Points, in no order, along strands that fork and pass close to each other.
In the rows, 128 means zero.
Points whose rows are less than 31.4 apart are linked; no others are.
Q_84: [116 131 126 110 144 171  74 106]
Q_713: [110 136 141 128 129 166 115 118]
Q_192: [132 122 120 102 146 155  71 104]
Q_709: [ 70 129 163 181 137 186 125 133]
Q_90: [ 82 139 171 186 142 185 113 146]
Q_358: [180 145 129 106 113  75 139 153]
Q_683: [ 80 129 143 153 127 176 141 115]
Q_124: [167 109  69  95 140  78 108 123]
Q_711: [177 102  66  98 150  72 103 124]
Q_916: [185 100  95  97 156  82  88 123]
Q_458: [143 146 106 118 101  89 178 145]
Q_327: [143 121  80  94 125 108 116 107]
Q_529: [ 47 103 163 193 132 161 157 126]
Q_94: [172 121 132  99 146 115  75 124]
Q_882: [137 143 117 131  99  88 196 146]
Q_835: [122 140 169 145 124 147 139 140]
Q_232: [117 136 137 123 140 176  81 116]
Q_82: [ 41  98 154 189 126 149 172 119]
Q_106: [145 143 153 122 119 126 137 135]
Q_501: [166  93  92  97 160 112  69 101]
Q_331: [ 81 124 143 156 120 167 154 115]
Q_396: [144 137 109 105 116 109 135 125]
Q_211: [163 130 127 101 130 111 103 126]
Q_281: [147 106 105  98 156 134  64 100]
Q_307: [155  94  83  94 157 117  77  94]
Q_165: [164 114 130 100 152 127  63 117]
Q_16: [ 95 138 134 132 137 187  92 113]
Q_973: [145 134  95 102 112 100 140 123]
Q_262: [142 134 125 106 121 125 124 119]
Q_194: [164 149  89 103 106  61 169 168]
Q_696: [156 134  67  95 118  69 144 144]
Q_685: [134 142 129 145  94  81 213 156]
Q_959: [ 61 116 160 184 131 170 148 125]
Q_891: [ 78 118 147 163 119 152 173 117]
Q_226: [143 142 158 146 102  88 199 155]
Q_161: [168 117 115  96 142 108  86 119]
Q_820: [103 132 135 129 124 162 131 112]
Q_282: [145 143 157 128 113 119 149 141]
Q_536: [134 143 160 129 122 143 129 135]
Q_181: [187 144 109  99 115  61 143 160]
Q_583: [125 136 116 117 109 128 153 119]
Q_860: [122 141 155 133 134 166 101 130]
Q_230: [166 144 131 109 114  97 139 142]
Q_604: [140 140 168 147 106 106 181 154]
Q_706: [ 66 123 166 187 137 176 135 134]
Q_567: [ 78 114 159 173 121 143 175 125]
Q_360: [187  95  76  98 160  71  93 124]
Q_971: [118 146 166 143 136 173 104 136]
Q_792: [ 82 136 133 145 137 197  97 112]
Q_766: [159 144  75 100 111  65 157 156]
Q_435: [151 119 120  99 147 135  71 110]
Q_757: [ 53  99 144 177 118 138 188 114]
Q_336: [ 72 111 171 183 125 145 165 135]
Q_698: [ 93 131 176 175 131 167 135 143]
Q_630: [110 135 174 157 128 158 138 140]
Q_871: [108 143 174 160 137 176 110 143]
Q_607: [ 71 132 141 162 132 190 127 115]
Q_710: [153 114  71  92 133  93 109 110]
Q_189: [152 131  79  96 119  87 137 129]
Q_531: [102 145 176 173 141 182 103 148]
Q_597: [ 69 135 139 159 138 200 110 115]
Q_778: [144 141  95 106 108  93 160 133]
Q_594: [176 150 106 101 108  63 157 162]
Q_9: [114 134 126 122 118 146 141 114]
Q_554: [165 136 126 102 124 103 117 131]
Q_70: [137 108  93  94 146 136  77  94]
Q_460: [139 138 145 148  97  82 207 159]
Q_771: [185 113 109  96 147  89  87 125]
Q_523: [138 105  81  92 143 126  85  93]
Q_888: [142 143 166 139 111 116 165 147]

Follow the links from the first point to the second, and from the first to the third. Name the last point that the two ways share.
Q_916 / Q_70 / Q_358 | Q_161
Q_262 / Q_594 / Q_685 | Q_973
Q_360 / Q_165 / Q_230 | Q_161

A fork is a point with three links. Follow the links from the first point to the second and name the forks in between, in order.
Q_307 / Q_192 | Q_435
Q_685 / Q_262 | Q_973
Q_710 / Q_94 | Q_161
Q_523 / Q_771 | Q_435 > Q_161
Q_771 / Q_281 | Q_161 > Q_435
